Points on a hilly landscape, in no order, each with its height.
A ball rolls from a point to the lowest of its 2 nearest points, and stops where none of them is lower. Distance is the straight distance between rows; heights are no part of it.
Q_847: [27 2 4 15 13 -3 12 0 -10 0 -9 1 5 -24 -5 22 8 0 5 7 -7 -6 9 0 6 0 -5 -6 -6 8 -1 -6 -9 -2 -7 9 22 8 5 0 -32 1 26]  height 543
Q_218: [8 8 -4 -8 -9 -8 3 -11 4 6 -2 -4 6 0 -4 9 -1 -14 13 -1 24 12 4 -16 5 5 -8 11 9 4 18 4 -10 1 8 10 10 1 7 1 3 -2 0]  height 411
Q_177: [1 -1 7 4 -1 -6 14 -10 -13 -15 -1 -8 0 -2 5 -19 -4 4 -5 19 -18 -9 -5 4 11 -2 12 -10 -10 2 -13 -15 8 -6 -6 -11 2 -10 1 -14 -13 10 -1]  height 482
Q_391: [8 21 1 12 17 -6 2 -1 -18 -6 -9 11 -20 -6 -12 8 -9 -6 -5 20 -5 -4 14 -6 12 -19 19 -6 -3 17 21 -6 -6 2 -13 -17 4 14 19 3 -11 10 -3]  height 393
Q_265: [3 2 11 -17 3 4 17 -8 20 -16 6 -15 25 11 0 -1 9 -2 23 -1 20 20 0 -22 12 17 -8 6 -3 -10 -1 18 3 1 -3 11 -8 -4 -18 -5 10 12 4]  height 281
Q_125: [-26 4 -7 -16 9 15 -14 -4 8 12 8 -7 3 19 0 -27 20 -7 25 -2 -5 15 1 -9 3 -10 0 -2 4 -16 1 -23 17 0 -4 -4 -14 9 11 1 -2 5 -21]  height 228
Q_461: [-9 2 8 7 -4 -5 3 10 5 5 -18 -14 -6 11 -6 -21 -15 8 -21 11 -2 2 -12 2 4 -16 0 8 -23 7 -16 -9 -11 -15 -4 -16 -10 -17 8 -1 -9 3 -23]  height 392
Q_113: [-18 3 -3 -4 8 4 -12 0 -2 -8 0 -10 -27 15 -11 -34 -10 3 -38 29 -5 2 -23 8 11 -27 19 -18 -12 3 -19 -5 12 -6 -14 -18 -21 -11 19 -4 -1 15 -22]  height 212
Q_369: [-21 -4 0 11 4 5 -6 14 -28 9 2 15 -20 16 -2 -15 -6 -9 -24 -3 -2 -11 -6 13 -5 -22 18 1 -2 1 -8 0 15 9 -7 -7 -16 7 10 -6 10 3 -4]  height 722
Q_617: [10 2 -10 3 -11 4 -9 -9 15 9 6 11 35 -16 10 15 5 3 11 -7 -11 -5 4 9 -30 23 -13 -7 11 0 -12 -1 -15 2 22 1 16 -15 18 10 -3 -12 25]  height 469
Q_249: [-6 -12 -9 -13 -12 10 1 15 13 -1 7 0 29 -2 0 -8 22 0 6 -10 -13 15 -11 -9 -14 -11 -13 -8 9 -24 -11 -8 2 -4 10 11 -2 1 -3 -3 7 15 19]  height 52
Q_979: [3 -8 -15 1 -6 -11 -6 -16 -9 -2 12 12 19 -4 11 19 -5 -15 -5 2 -9 -18 8 4 -24 12 8 8 17 7 7 3 1 6 5 -10 13 -6 7 7 -4 -5 18]  height 129
Q_489: [-2 9 -2 -12 0 4 14 -11 15 3 -1 -26 5 22 -6 -22 -13 2 4 -1 22 14 -7 -8 27 9 -19 14 11 -6 3 -14 -1 -11 -6 17 -5 -7 5 -4 2 0 -6]  height 648
Q_941: [16 -1 13 1 3 -6 14 1 12 -2 -18 -34 0 3 -5 23 -10 10 -1 -11 22 7 10 11 9 26 -8 26 -5 9 11 22 -24 -14 -19 17 23 -19 -22 -18 5 -16 -7]  height 464
Q_347: [1 -6 -4 12 -5 -11 1 -12 -16 1 16 18 10 -20 -1 29 -11 -18 -16 8 0 -9 7 7 -33 15 1 7 8 14 10 9 -13 0 11 -21 17 -15 0 15 -6 -19 14]  height 44
Q_88: [3 16 8 0 20 -3 7 -13 2 -7 -21 -22 -27 1 -5 3 -10 22 -4 6 8 -5 4 9 35 -5 -1 -3 -5 13 3 -3 -18 1 -6 7 4 4 12 4 -22 -6 -22]  height 483
Q_619: [-4 -3 12 -5 0 -3 -17 5 0 7 -6 -2 -21 3 11 6 -11 -1 -1 -16 17 -7 -9 -13 30 -9 10 15 -11 19 5 -3 0 -4 5 8 5 1 -14 16 2 -2 -15]  height 203
Q_693: [-6 -14 -7 -10 7 7 -21 -2 3 18 5 16 21 -12 2 8 26 -12 19 8 -10 1 -15 -3 -23 -2 -3 -20 -6 -2 -18 -10 12 4 10 2 -2 14 12 12 -17 2 16]  height 387
Q_762: [14 10 6 7 4 -7 3 -2 25 3 -16 -23 12 1 3 41 -4 14 17 -10 28 10 17 9 4 39 -11 30 -3 4 16 25 -20 -6 -8 13 25 -7 -18 -13 11 -8 -2]  height 461
Q_454: [19 17 14 15 18 -5 9 -1 -9 -8 -14 -9 -32 -10 -9 6 -10 27 -2 4 10 -15 16 7 35 2 7 7 -1 13 15 -8 -17 2 -18 6 22 -2 -2 2 -6 -6 -2]  height 504
Q_107: [-30 5 -5 -1 8 -2 -5 -12 5 9 -4 -7 -1 7 7 -23 17 6 -9 16 -9 10 -4 22 -3 -19 13 -13 -13 -4 -16 -15 26 1 7 -7 -18 1 6 3 -9 7 -39]  height 754
Q_144: [-23 -3 -3 -20 -1 6 6 -6 18 10 -6 -15 -9 1 4 -8 -2 7 26 -18 12 14 -3 -5 39 1 -18 0 11 -2 -6 -18 1 0 11 11 -8 16 -1 -1 -11 5 -15]  height 620
Q_610: [6 4 -4 -16 0 5 -2 0 -13 -10 3 3 -20 8 -9 -1 10 -14 -17 19 -14 11 -11 -23 19 -15 20 -14 -16 0 -11 10 8 -4 -12 -5 1 12 -2 4 -14 1 -7]  height 481
Q_714: [-6 1 -9 -6 3 -5 -2 8 -5 6 9 21 13 -8 -12 6 11 -26 -27 3 -15 11 -9 6 -31 -12 6 -16 -4 5 -9 16 -1 2 4 -16 -4 2 -4 13 -14 6 0]  height 405
Q_857: [5 9 17 -5 7 -5 9 -15 22 1 -6 -22 -6 5 1 20 -12 12 17 -16 39 9 8 -8 20 17 -12 20 16 6 17 10 -11 -7 -12 23 7 -5 -3 1 15 -5 -9]  height 412
Q_469: [-11 -6 -16 -15 -7 0 -11 -23 19 5 -3 -8 13 -3 19 7 19 17 14 0 -12 4 -1 8 3 5 -5 -6 7 -3 -15 -23 17 7 27 7 7 15 -4 14 -18 1 -5]  height 259
Q_346: [4 4 8 6 -10 -5 10 5 2 -5 -19 -13 8 7 -2 -7 -20 -7 -31 8 2 -8 -3 16 -10 1 -3 10 -18 11 2 4 -11 -18 -4 -10 -14 -25 -5 -5 -6 -11 -24]  height 421
Q_289: [-4 7 -9 -15 -19 2 8 7 39 -7 -10 -12 20 1 12 -3 7 20 7 -16 1 19 0 9 -11 15 -14 0 23 -14 -9 19 -4 -8 7 17 -10 -16 -13 -9 25 4 -4]  height 280
Q_293: [14 38 11 -13 5 -8 13 14 27 -8 -12 1 27 -3 -4 12 -1 8 10 -17 -4 32 18 0 -24 25 -14 -2 -15 -18 9 37 -23 0 -6 -4 -10 -2 -13 -3 13 -3 -10]  height 279
Q_712: [-4 8 9 0 1 6 14 -6 12 5 10 -11 -13 21 -8 -22 -25 -2 11 -18 32 2 -6 -15 22 6 -20 18 9 -4 11 5 13 -6 -14 16 -10 -11 8 -9 27 -5 1]  height 660
Q_920: [-11 -18 -20 0 11 3 8 -1 -13 -3 15 12 18 -17 -2 -8 12 -18 -26 15 -31 -1 -4 7 -25 -6 0 -32 23 -3 -15 -22 25 -3 -9 -22 -7 6 -6 -2 -12 16 21]  height 403
Q_399: [-8 -23 -16 13 -6 1 10 9 -22 -8 21 12 1 -3 1 -25 -2 -16 -32 10 -25 -14 -7 -2 -19 -11 5 -18 21 -10 -11 -18 19 2 -5 -26 -19 11 -1 -15 3 14 21]  height 438
Q_548: [-8 1 -13 14 9 -3 5 -24 -16 3 -6 4 -3 -3 13 -9 11 2 -3 13 -21 -17 6 16 19 -5 11 -16 6 3 1 -27 30 4 11 -4 1 2 13 9 -13 13 -6]  height 419
Q_718: [12 24 9 -15 1 -4 14 2 9 -11 -4 0 30 1 -12 1 -2 -6 8 6 -5 28 6 -6 -23 19 -9 -8 -8 -17 13 21 -27 -4 -10 -10 -11 -3 -4 -7 -2 6 -7]  height 293
Q_674: [9 16 8 -11 6 0 4 10 -5 -12 1 5 -12 10 -13 7 5 -2 -4 0 1 12 -4 -12 12 -12 11 3 0 0 11 18 -4 0 -16 4 1 12 -5 3 -7 4 1]  height 470
Q_811: [3 -17 3 23 -17 -4 -14 17 -34 5 12 20 -21 -1 -9 10 -11 -20 -19 -10 12 -23 1 2 -14 -4 14 10 19 16 23 9 -7 13 -4 -13 4 3 -2 -9 20 -4 13]  height 703
Q_855: [1 -4 12 3 -2 5 9 8 -1 4 12 5 -16 11 -17 -10 -15 -5 16 -19 29 2 2 -18 6 -5 -2 13 3 -7 14 13 4 3 -10 14 -8 -2 8 -3 31 0 13]  height 670
Q_875: [-15 14 9 -23 3 0 0 -9 34 3 -12 -15 1 5 13 12 -6 10 24 -18 21 15 -2 -4 14 9 -16 8 13 10 7 18 -16 -3 1 13 -7 -3 -3 1 11 -7 -25]  height 379
Q_544: [19 5 8 11 11 -12 -1 -5 5 -10 0 3 12 -14 3 49 3 18 0 -4 -7 0 21 14 -27 21 4 11 1 14 14 25 -20 7 -9 -14 29 -1 -10 9 -5 -17 16]  height 244
Q_7: [-1 15 9 13 13 -4 3 0 -13 -13 -2 9 -21 -5 -12 4 -14 2 -29 17 -1 -7 8 10 -1 -17 16 -2 -10 18 9 9 -8 -6 -17 -13 7 -11 13 1 -15 3 -14]  height 357
Q_361: [3 -10 -20 -13 -3 1 4 5 0 0 7 13 30 -14 -9 -2 10 -23 -15 3 -28 10 -10 3 -35 -10 -9 -19 14 -10 -10 -7 4 3 -2 -15 -9 2 -2 5 -7 7 18]  height 355
Q_786: [0 0 2 12 -3 -8 -2 -4 -8 5 -1 -5 -8 15 8 0 -22 -6 -9 -14 14 -8 5 3 5 1 3 17 20 15 21 -1 -5 -4 -7 11 12 -18 3 -2 11 -24 -2]  height 506
Q_279: [6 5 19 9 14 -1 18 -8 -4 -17 -8 -7 -7 -12 -5 1 11 14 10 14 -13 -3 4 3 26 -4 8 -15 -21 -2 -14 -9 -6 1 -8 -6 9 2 2 -16 -17 7 10]  height 505
Q_701: [3 1 20 4 7 1 -13 16 -19 2 3 11 -32 13 -10 -2 -10 -4 9 -4 19 -7 5 -14 6 -14 16 16 -4 5 18 4 -2 7 -8 2 -5 8 8 -1 16 -5 0]  height 683
Q_738: [-8 -2 -15 -8 -21 7 0 2 25 -4 3 -2 32 -5 12 -1 5 8 15 -8 -8 12 -1 -1 -24 10 -14 3 10 -24 -14 -3 3 -5 21 12 1 -9 -3 1 18 0 12]  height 190
Q_836: [-5 -2 -10 9 7 -2 3 -38 -17 5 12 19 1 -10 11 4 14 -9 1 25 -18 -26 4 19 4 10 4 -16 -1 6 4 -17 28 14 16 -14 0 8 20 12 -17 16 -13]  height 388
Q_834: [-17 -9 -16 -18 -6 3 -7 -1 7 -1 -4 -7 -1 -1 15 -1 18 10 -8 -7 -13 4 -8 -3 7 -11 1 -6 2 -5 -17 -16 20 2 11 12 4 4 -16 7 -8 10 -3]  height 189
Q_19: [-4 -8 -7 10 4 4 -6 -14 -25 -10 21 21 -4 -28 6 5 -3 -6 -21 16 -17 -31 -4 15 -3 6 19 -19 -5 9 -6 -12 36 8 13 -3 1 -6 1 21 1 13 20]  height 284
Q_90: [19 -12 6 19 9 -16 3 10 -7 -17 11 8 2 -20 -10 40 -3 7 -14 1 -5 -10 14 16 -37 10 3 12 -1 11 24 19 -21 -3 -18 -24 31 -6 -29 12 -5 -5 9]  height 191
Q_870: [-1 7 3 2 3 -1 -5 3 -8 -16 -2 -5 -42 8 -9 -22 -17 8 -34 20 -7 -11 -21 6 26 -18 29 -20 -10 3 -13 -6 2 -1 -18 -9 -6 -15 8 -4 4 7 -7]  height 269
Q_893: [7 6 10 1 3 3 6 -10 37 0 -6 -15 -3 -11 2 36 -5 21 32 -16 30 11 14 3 18 29 -19 21 10 3 17 26 -13 1 7 20 14 -1 -19 -1 7 9 0]  height 439
Q_748: [19 -12 -8 24 -7 -9 5 4 -11 2 10 12 10 -14 -7 36 -13 -9 -4 2 4 -1 20 8 -40 13 -11 6 3 14 27 17 -27 -9 -2 -22 18 -11 -10 8 -7 -22 15]  height 118
Q_603: [-16 -8 -7 -24 -2 6 -14 4 -5 11 6 3 -24 5 12 -5 16 -3 18 -6 3 8 -10 -21 33 -10 13 -8 6 -6 -2 -10 21 0 10 10 -3 13 -11 1 9 -4 1]  height 323
Q_849: [-11 -11 -18 -11 1 5 -18 -5 19 12 1 5 21 -15 13 6 33 10 13 5 -20 12 -9 3 -14 4 -6 -24 -1 -8 -29 -29 23 3 25 5 2 13 8 20 -19 12 5]  height 325
Q_261: [-5 0 6 -5 -1 -6 -6 -9 4 0 -3 -2 -7 -4 14 19 0 7 -8 -1 -5 -2 -1 -1 14 -1 11 8 -17 20 0 6 0 3 2 5 9 1 -18 17 -11 -4 -14]  height 130
Q_388: [10 -20 6 21 -12 11 4 17 -24 -1 11 15 -23 2 4 -9 5 -5 14 -16 1 -16 -5 -6 -4 -11 -3 5 3 -13 -3 12 0 8 -5 7 -18 3 4 -10 17 4 21]  height 507
Q_661: [-11 4 15 3 10 5 -9 15 6 1 -10 -11 -30 11 -5 -19 -11 13 -24 3 6 -7 -25 5 14 -20 4 1 -27 6 -23 7 -12 -9 -9 -5 -21 -5 7 4 -6 1 -25]  height 359
Q_982: [6 -5 -8 2 -1 -7 -27 -20 2 -5 8 9 13 -10 17 31 4 10 7 3 -5 -16 6 1 -14 13 7 11 10 13 -4 6 -8 4 14 -2 32 -11 -1 13 4 -9 15]  height 204
Q_248: [4 6 -1 -13 -7 7 13 12 4 -6 1 5 24 0 -10 -13 4 -17 8 8 -1 27 -2 -19 -18 -3 -10 -5 -5 -17 -2 4 -20 -3 2 -9 -10 4 3 -5 -2 8 -1]  height 221
Q_437: [0 -4 -14 -13 -5 -1 17 3 0 -10 10 12 36 -7 -3 -6 1 -24 9 8 -9 13 -4 -7 -32 3 -15 -10 26 -15 2 1 -13 -1 -4 -16 -11 2 -4 -6 -3 3 16]  height 299
Q_41: [2 -6 6 -6 11 7 1 11 -11 -3 7 5 -29 3 -5 -34 -3 3 32 -2 5 -10 -3 -22 40 -19 8 -10 -5 -13 -5 -25 14 7 -3 9 -12 10 -2 -12 11 6 11]  height 569
Q_967: [16 -3 6 -2 4 -5 -12 -10 -7 -6 8 12 -3 -14 10 40 6 5 6 0 -1 -12 4 -8 2 13 20 4 0 12 11 5 -8 7 -2 2 31 1 -16 17 -1 -7 17]  height 143
Q_280: [18 -8 14 11 0 -5 -13 14 -13 -5 3 10 -17 -11 -5 20 0 -4 6 3 4 -10 7 -23 4 -7 19 4 -20 9 13 6 -3 5 2 -2 16 12 -10 21 -5 -3 20]  height 29
Q_886: [2 -16 -7 10 3 -1 -17 -11 -26 16 19 25 2 -17 -2 5 1 -13 -8 3 -7 -27 -7 6 -3 -2 12 -14 -13 10 -16 -20 28 5 23 -2 8 6 11 20 -7 7 29]  height 219
Q_242: [-12 -11 -13 1 -6 -4 -8 14 -4 15 4 -6 -13 18 -4 -30 -13 0 -2 -6 5 -2 -2 -4 13 -15 -3 8 -1 -11 -2 -28 31 -9 15 8 -6 6 9 -4 11 7 2]  height 327
Q_99: [18 -11 8 16 1 -1 -9 23 -31 2 12 19 -34 2 -21 1 -18 -14 -12 -5 17 -19 6 -15 2 -5 12 10 6 2 27 5 -6 8 -13 -10 -7 12 0 -9 22 0 17]  height 694
Q_731: [2 -17 -6 22 2 5 5 14 -39 3 8 18 -12 -6 -6 -26 -10 -15 -17 3 -20 -31 -4 5 -4 -12 9 -25 9 -7 -8 -21 17 6 -1 -15 -21 10 10 -20 9 4 33]  height 462
Q_566: [26 12 8 9 19 -5 13 0 -8 -11 -12 -2 -17 -22 -13 21 9 15 -4 7 -9 -10 25 6 18 2 11 -3 -7 5 15 -2 -16 4 -20 8 24 2 -6 -4 -16 8 9]  height 523
Q_436: [13 1 -9 11 -15 -10 20 -10 -3 -8 5 -3 28 -6 4 9 -5 -4 -3 4 -11 -7 14 18 -31 17 -7 3 0 0 3 15 -17 1 -7 -9 5 -17 -8 -12 -10 -24 8]  height 328
Q_995: [-2 -23 3 24 -10 9 1 23 -27 14 12 17 -9 4 -5 -20 2 -18 -3 -2 -5 -24 -6 -5 -11 -17 -1 0 -6 -7 -14 -7 11 6 -1 -8 -17 17 15 -18 15 7 27]  height 484
Q_116: [-9 15 0 -18 -7 18 4 10 24 1 1 -3 14 1 -8 -25 11 -14 15 -3 11 31 -13 -11 -10 -6 -14 0 -1 -15 -1 7 -6 -8 7 7 -16 -2 3 0 12 15 -13]  height 112
Q_679: [-16 -1 -12 6 7 1 -1 -24 -23 8 25 24 12 -18 -1 1 4 -14 -12 22 -18 -13 1 14 -14 1 9 -23 -4 0 -2 -18 40 3 4 -20 -9 2 15 15 -7 16 4]  height 343
Q_370: [-5 10 4 13 -1 -10 20 -11 -6 4 2 -1 27 -5 3 0 -7 -9 -4 17 -12 -4 12 15 -24 7 -2 -3 -16 4 -4 3 -8 1 3 -19 -9 -14 7 -4 -16 -13 -6]  height 356
Q_618: [-13 -8 -11 -19 3 5 -20 -10 0 13 4 1 -6 7 5 -11 19 -9 35 3 -1 7 -1 -18 18 -11 0 -6 8 -7 0 -22 31 8 9 1 -3 21 15 -8 3 4 -5]  height 291
Q_891: [-7 -4 6 -13 -8 9 10 5 21 -12 4 -14 28 9 2 -33 3 -2 15 -4 12 20 -5 -20 3 3 -18 0 -7 -19 0 -5 3 -9 5 4 -9 -7 -12 -3 14 11 -13]  height 210
Q_643: [-15 -5 -11 -5 9 8 -6 -4 -5 -8 3 -3 9 14 1 -30 14 -7 4 18 -18 13 -6 0 -9 -19 12 -14 11 -14 2 -18 20 3 -14 -12 -13 9 8 -10 -10 2 -13]  height 146
Q_499: [14 -10 14 19 -10 5 8 20 -11 -7 0 4 -18 -2 -1 13 8 10 11 -15 11 -7 -1 -3 -2 -3 -3 8 -9 -6 7 15 -17 2 -6 9 3 -1 -11 -1 6 2 18]  height 530
Q_744: [-5 10 3 -22 7 5 14 -10 26 3 -13 -30 2 1 -8 -10 -5 16 2 -8 10 14 -2 7 27 10 -21 16 9 -6 -2 -14 -10 -5 -1 9 2 2 8 -4 -14 1 -23]  height 636
Q_328: [-3 -8 -3 -3 -5 -1 -19 5 -15 10 1 10 -26 -1 8 -7 0 -2 5 -11 5 -14 -3 -15 28 -9 18 -5 -4 11 -2 -11 13 6 13 10 7 7 -11 6 17 -8 3]  height 268
Q_372: [-8 -22 -14 -9 -18 11 -2 26 -6 9 14 3 9 7 -5 -25 11 -8 -13 -7 -10 8 -13 -7 -18 -17 -12 -5 19 -20 -10 -10 12 4 4 4 -21 13 2 -9 13 17 17]  height 201
Q_633: [14 -15 4 6 -2 -1 -13 6 -21 6 15 25 -5 -14 0 8 0 -17 5 2 -1 -16 0 -11 -2 -3 12 -7 -5 5 -1 -3 10 9 6 -2 12 9 5 13 -5 -2 27]  height 135
Q_669: [3 -8 0 -9 -13 8 10 10 8 -10 0 -7 -8 10 1 -6 14 13 -7 -19 -6 3 -18 -6 5 -7 -3 5 17 -9 -13 15 0 3 -11 24 -8 2 -20 -3 12 3 5]  height 192
Q_524: [-4 -1 6 1 2 1 -2 8 -16 -8 3 6 -19 16 8 -5 -16 -9 -25 -9 6 -13 3 1 -3 -2 14 8 14 18 8 9 0 5 -17 2 -8 -13 1 3 11 -24 -3]  height 521
Q_994: [-9 -5 -4 -24 -7 8 -3 2 18 -10 -7 -7 -1 10 8 4 15 12 0 -12 -10 19 -11 -5 15 -8 -1 -5 3 -6 -15 8 3 0 -3 8 0 6 -25 3 -6 -4 -19]  height 93
Q_277: [13 -5 5 1 -2 -6 14 -4 2 -1 -18 -18 7 7 -3 10 -12 3 -17 -7 8 -4 4 14 -6 14 -11 22 -7 10 11 17 -22 -17 -10 6 7 -25 -22 -7 -4 -23 -12]  height 446
Q_79: [3 21 6 -13 7 0 7 4 13 -2 -9 -1 -4 5 -10 12 7 4 5 -7 13 24 5 -7 -3 0 -5 12 8 -3 15 23 -18 -1 -11 14 2 7 2 8 -3 -1 -7]  height 444
Q_972: [7 25 5 1 24 -5 -7 -6 -4 -1 -10 -3 -22 2 -17 4 11 -5 9 17 -1 11 15 -5 18 -16 10 -7 -3 11 18 -8 -8 6 -7 -2 8 26 22 6 -20 10 -17]  height 425
Q_937: [2 -8 -1 1 -10 -1 -2 20 -14 10 8 -1 -25 16 -13 -32 -18 -8 -9 -1 18 -14 -11 -14 22 -8 3 17 -3 -11 -1 -13 13 -1 -1 6 -6 9 9 -12 18 1 0]  height 361
Q_970: [10 1 11 -6 -2 0 13 -4 7 -17 4 -7 17 4 5 20 6 7 18 2 6 5 2 -10 5 12 -1 13 -9 -8 -5 16 -8 -9 -4 16 10 6 -12 1 -8 -2 15]  height 332
Q_808: [-27 2 3 5 6 2 -10 -4 -6 18 -4 3 -14 13 7 -18 -9 5 -28 -4 8 -9 -5 15 2 -24 10 4 -10 16 -7 -7 13 -3 0 4 -10 -7 9 8 10 -3 -30]  height 732
Q_411: [14 0 0 7 4 1 16 -6 0 8 -3 4 22 -17 3 7 16 3 24 -3 -6 -1 4 -3 -2 9 -19 -1 3 1 -4 -11 -5 -1 7 5 11 -2 11 -4 -16 2 17]  height 522
Q_989: [22 10 1 15 0 -5 -9 -17 21 -3 -4 -9 23 -9 8 41 -1 11 13 -5 -2 4 23 18 -25 39 -9 12 4 3 10 27 -25 1 6 -5 25 -10 -5 -7 -1 -19 0]  height 288
Q_66: [2 -6 -11 -2 -12 -1 19 2 1 -7 -8 -13 9 10 6 -2 2 10 -22 -8 -10 1 -5 13 -4 3 -3 5 15 -11 -9 2 -3 -3 -7 11 10 -14 -11 -11 6 -4 7]  height 255
Q_100: [5 3 13 20 16 2 2 -10 -19 -7 -7 11 -15 -11 1 -7 4 6 19 21 -15 -19 6 -8 22 -15 22 -27 -19 2 -10 -20 9 10 -3 -3 -4 9 10 -9 -13 3 12]  height 528
Q_680: [-11 -3 -4 4 -18 -6 -1 14 9 17 -7 -3 21 15 15 -18 -15 -7 2 -12 9 -5 1 -4 -21 0 -11 13 -7 -11 -5 2 2 -2 16 3 -15 -14 2 -5 24 -12 -6]  height 448
Q_900: [6 12 18 9 11 -2 -5 12 -7 -13 -13 -6 -43 7 -17 -7 -16 13 -33 13 7 -13 -15 8 6 -17 16 3 -15 13 -2 8 -11 -12 -26 -8 -5 -14 3 1 -2 0 -16]  height 317
Q_87: [10 9 -7 17 -1 -11 2 -16 -5 -1 -10 -6 10 7 7 15 -11 -3 -14 -2 11 -2 10 17 -14 21 -1 19 26 26 27 5 -15 1 -1 -3 21 -17 -4 -6 4 -22 -9]  height 486
Q_625: [-4 -15 -3 26 -12 3 -13 7 -31 8 8 24 -18 -2 -1 0 -4 -12 -22 -12 -6 -26 -2 13 -8 -10 15 4 0 11 2 -2 8 7 4 -5 3 1 1 -6 17 -2 6]  height 712
Q_386: [3 26 5 -18 -7 4 2 -2 44 -2 -19 -9 15 -1 0 16 -2 8 13 -22 11 27 3 14 -6 22 -18 6 16 -4 3 32 -15 -3 3 16 -8 -15 -6 -11 20 -6 -17]  height 336
Q_736: [-4 -15 7 2 -20 5 -12 17 -8 9 -3 -4 -28 23 6 -21 -12 -1 -7 -14 16 -18 -14 -2 13 -4 -2 25 2 1 -1 -1 6 3 0 12 -14 2 -3 -4 27 -6 -2]  height 389
Q_991: [-18 -6 -3 -18 12 20 9 -7 17 -5 5 -17 -20 -10 -1 -20 -5 19 30 -13 14 11 -12 -10 53 -10 -26 -11 1 -7 -10 -21 8 -2 3 12 -8 19 -6 -6 -10 11 -8]  height 605
Q_327: [-13 -15 1 -7 10 11 0 9 2 -1 7 -7 -23 -3 0 -34 9 5 28 -2 1 9 -14 -13 40 -19 -5 -13 -10 -7 -7 -29 14 1 7 0 -10 15 0 -8 -10 8 -2]  height 587
Q_565: [11 -7 3 4 -9 2 -2 2 8 11 9 7 29 -21 2 7 3 4 25 -4 0 3 2 -1 -22 9 -19 -8 -14 -7 -5 -4 -10 -4 17 4 6 -7 18 12 -12 -5 26]  height 499
Q_402: [-31 -4 -7 7 2 3 -11 -1 1 14 0 -8 -16 11 7 -21 1 5 -2 -3 1 2 -10 7 16 -21 12 -3 -24 8 -20 -22 18 -7 11 3 -13 7 1 9 -6 2 -24]  height 743
Q_2: [4 6 3 -11 1 -11 -14 -1 18 -7 -15 9 12 -5 11 28 6 5 -10 -12 -5 5 2 8 -7 10 7 9 -6 19 -1 26 -17 -6 1 5 11 -13 -22 16 -3 -4 -15]  height 8
Q_642: [-16 -16 -6 -9 5 12 -7 13 -9 -8 10 -7 -1 21 -7 -46 8 -7 -20 20 -17 8 -16 -14 1 -16 10 -8 0 -15 -7 -12 17 2 -17 -18 -16 13 -6 -10 3 14 -12]  height 43
Q_342: [8 13 -3 9 -14 -10 -12 -25 24 4 -11 -4 25 -10 12 30 6 6 25 0 3 -3 16 12 -17 37 -20 7 13 2 1 12 -21 17 28 2 21 0 11 2 -2 -9 -2]  height 330
Q_452: [4 16 -8 -1 6 0 -12 -18 15 14 2 22 30 -13 11 22 13 6 12 4 -14 2 7 20 -38 19 -11 -22 -2 0 -13 5 -20 12 24 -8 6 -2 21 12 -14 -7 5]  height 432
Q_683: [5 18 -7 -9 -10 -12 -2 -12 17 10 -19 -4 22 -5 5 20 4 -5 12 -4 3 14 11 6 -7 15 -12 7 14 -3 9 6 -18 2 20 6 7 -3 0 7 -5 -3 -10]  height 372
Q_630: [5 -7 -10 4 -17 -1 11 -2 -1 -5 -2 -10 16 -7 13 17 2 16 -5 -11 -11 -9 5 12 -14 20 -7 9 13 -4 -5 8 -3 -4 -1 8 18 -19 -11 -10 6 -22 24]  height 295
Q_152: [4 6 1 8 14 3 -11 2 -25 6 6 5 -23 2 -6 -24 -12 -6 13 11 -2 -17 8 -14 22 -17 22 -17 -12 -3 4 -21 12 10 -8 -6 -7 8 12 -14 5 -1 8]  height 549
Q_976: [-14 -7 -2 -7 -1 5 -15 18 -1 -5 3 -15 -18 29 -15 -46 -12 1 -28 18 -7 1 -17 -5 11 -21 8 -5 2 -6 -8 -18 22 -8 -10 -13 -17 4 12 -7 4 11 -16]  height 137
Q_153: [-4 5 -8 7 5 -1 0 -8 -22 -5 1 8 -19 -6 -5 -19 -3 -3 -24 27 -19 -11 2 9 14 -15 24 -23 -3 -1 -10 -22 28 1 -2 -8 -8 -6 4 -7 -8 13 1]  height 453
Q_798: [-12 -17 -9 -7 -14 9 -3 26 1 11 13 -7 -2 20 -7 -32 -6 -8 -6 -5 6 9 -6 -10 0 -9 -9 7 17 -22 1 -14 30 3 7 6 -16 16 1 -5 30 19 10]  height 276
Q_907: [-2 -6 -7 -15 -2 0 -6 -2 -21 -6 6 15 -1 -8 -11 4 8 -21 -19 16 -15 7 -8 -12 -10 -13 11 -16 -2 0 -6 2 11 -4 4 -17 2 11 0 6 -12 3 3]  height 445
Q_602: [-2 3 -4 7 2 -2 5 -19 3 10 8 13 43 -8 8 8 16 -1 6 9 -19 0 8 18 -31 7 -10 -22 -10 -5 -16 -4 -9 8 13 -18 -11 -1 17 8 -17 -7 -3]  height 394
Q_665: [16 18 -1 4 -1 -13 11 -11 10 4 -17 -20 24 8 11 13 -20 -1 -1 4 13 4 13 11 -13 31 -16 14 3 16 18 17 -22 -8 -7 3 2 -15 -2 -10 -5 -21 -16]  height 466
Q_221: [-9 -13 4 1 -23 2 -7 11 11 16 -4 -7 -4 19 7 -19 -21 1 -1 -21 21 -6 -9 -14 -5 7 -14 20 2 -3 7 4 16 -7 14 11 -19 -5 -2 1 29 -1 -1]  height 420
Q_533: [5 19 5 -6 22 1 1 -11 14 2 -18 -16 -12 2 -9 10 8 11 9 7 8 19 12 1 22 -6 -13 0 -4 4 7 -1 -19 6 2 3 2 23 14 5 -28 11 -31]  height 456
Q_956: [5 15 14 -7 7 -15 -5 5 19 -4 -15 -1 16 -2 9 34 5 14 11 -8 2 16 7 2 -12 7 7 13 -21 8 0 27 -16 -1 6 2 -2 8 -7 11 -9 -1 -23]  height 123
Q_498: [14 -11 7 17 -12 2 9 10 -3 -10 -5 -1 -5 5 -5 19 3 4 7 -11 18 -3 0 3 -9 19 -16 18 1 -6 13 29 -12 -2 -7 17 9 -16 -19 -5 20 -6 22]  height 547
Q_3: [-2 18 4 -15 0 -5 2 3 32 -6 -8 2 27 -5 6 17 7 9 30 -14 -3 20 7 -1 -13 12 -12 -1 -17 -17 -10 25 -15 -1 7 6 -10 3 -10 1 -3 3 -16]  height 211

For each start below, name the point where the ball stops.
Q_402: Q_280
Q_152: Q_280
Q_855: Q_280
Q_674: Q_347
Q_388: Q_116
Q_617: Q_994
Q_762: Q_249
Q_221: Q_249
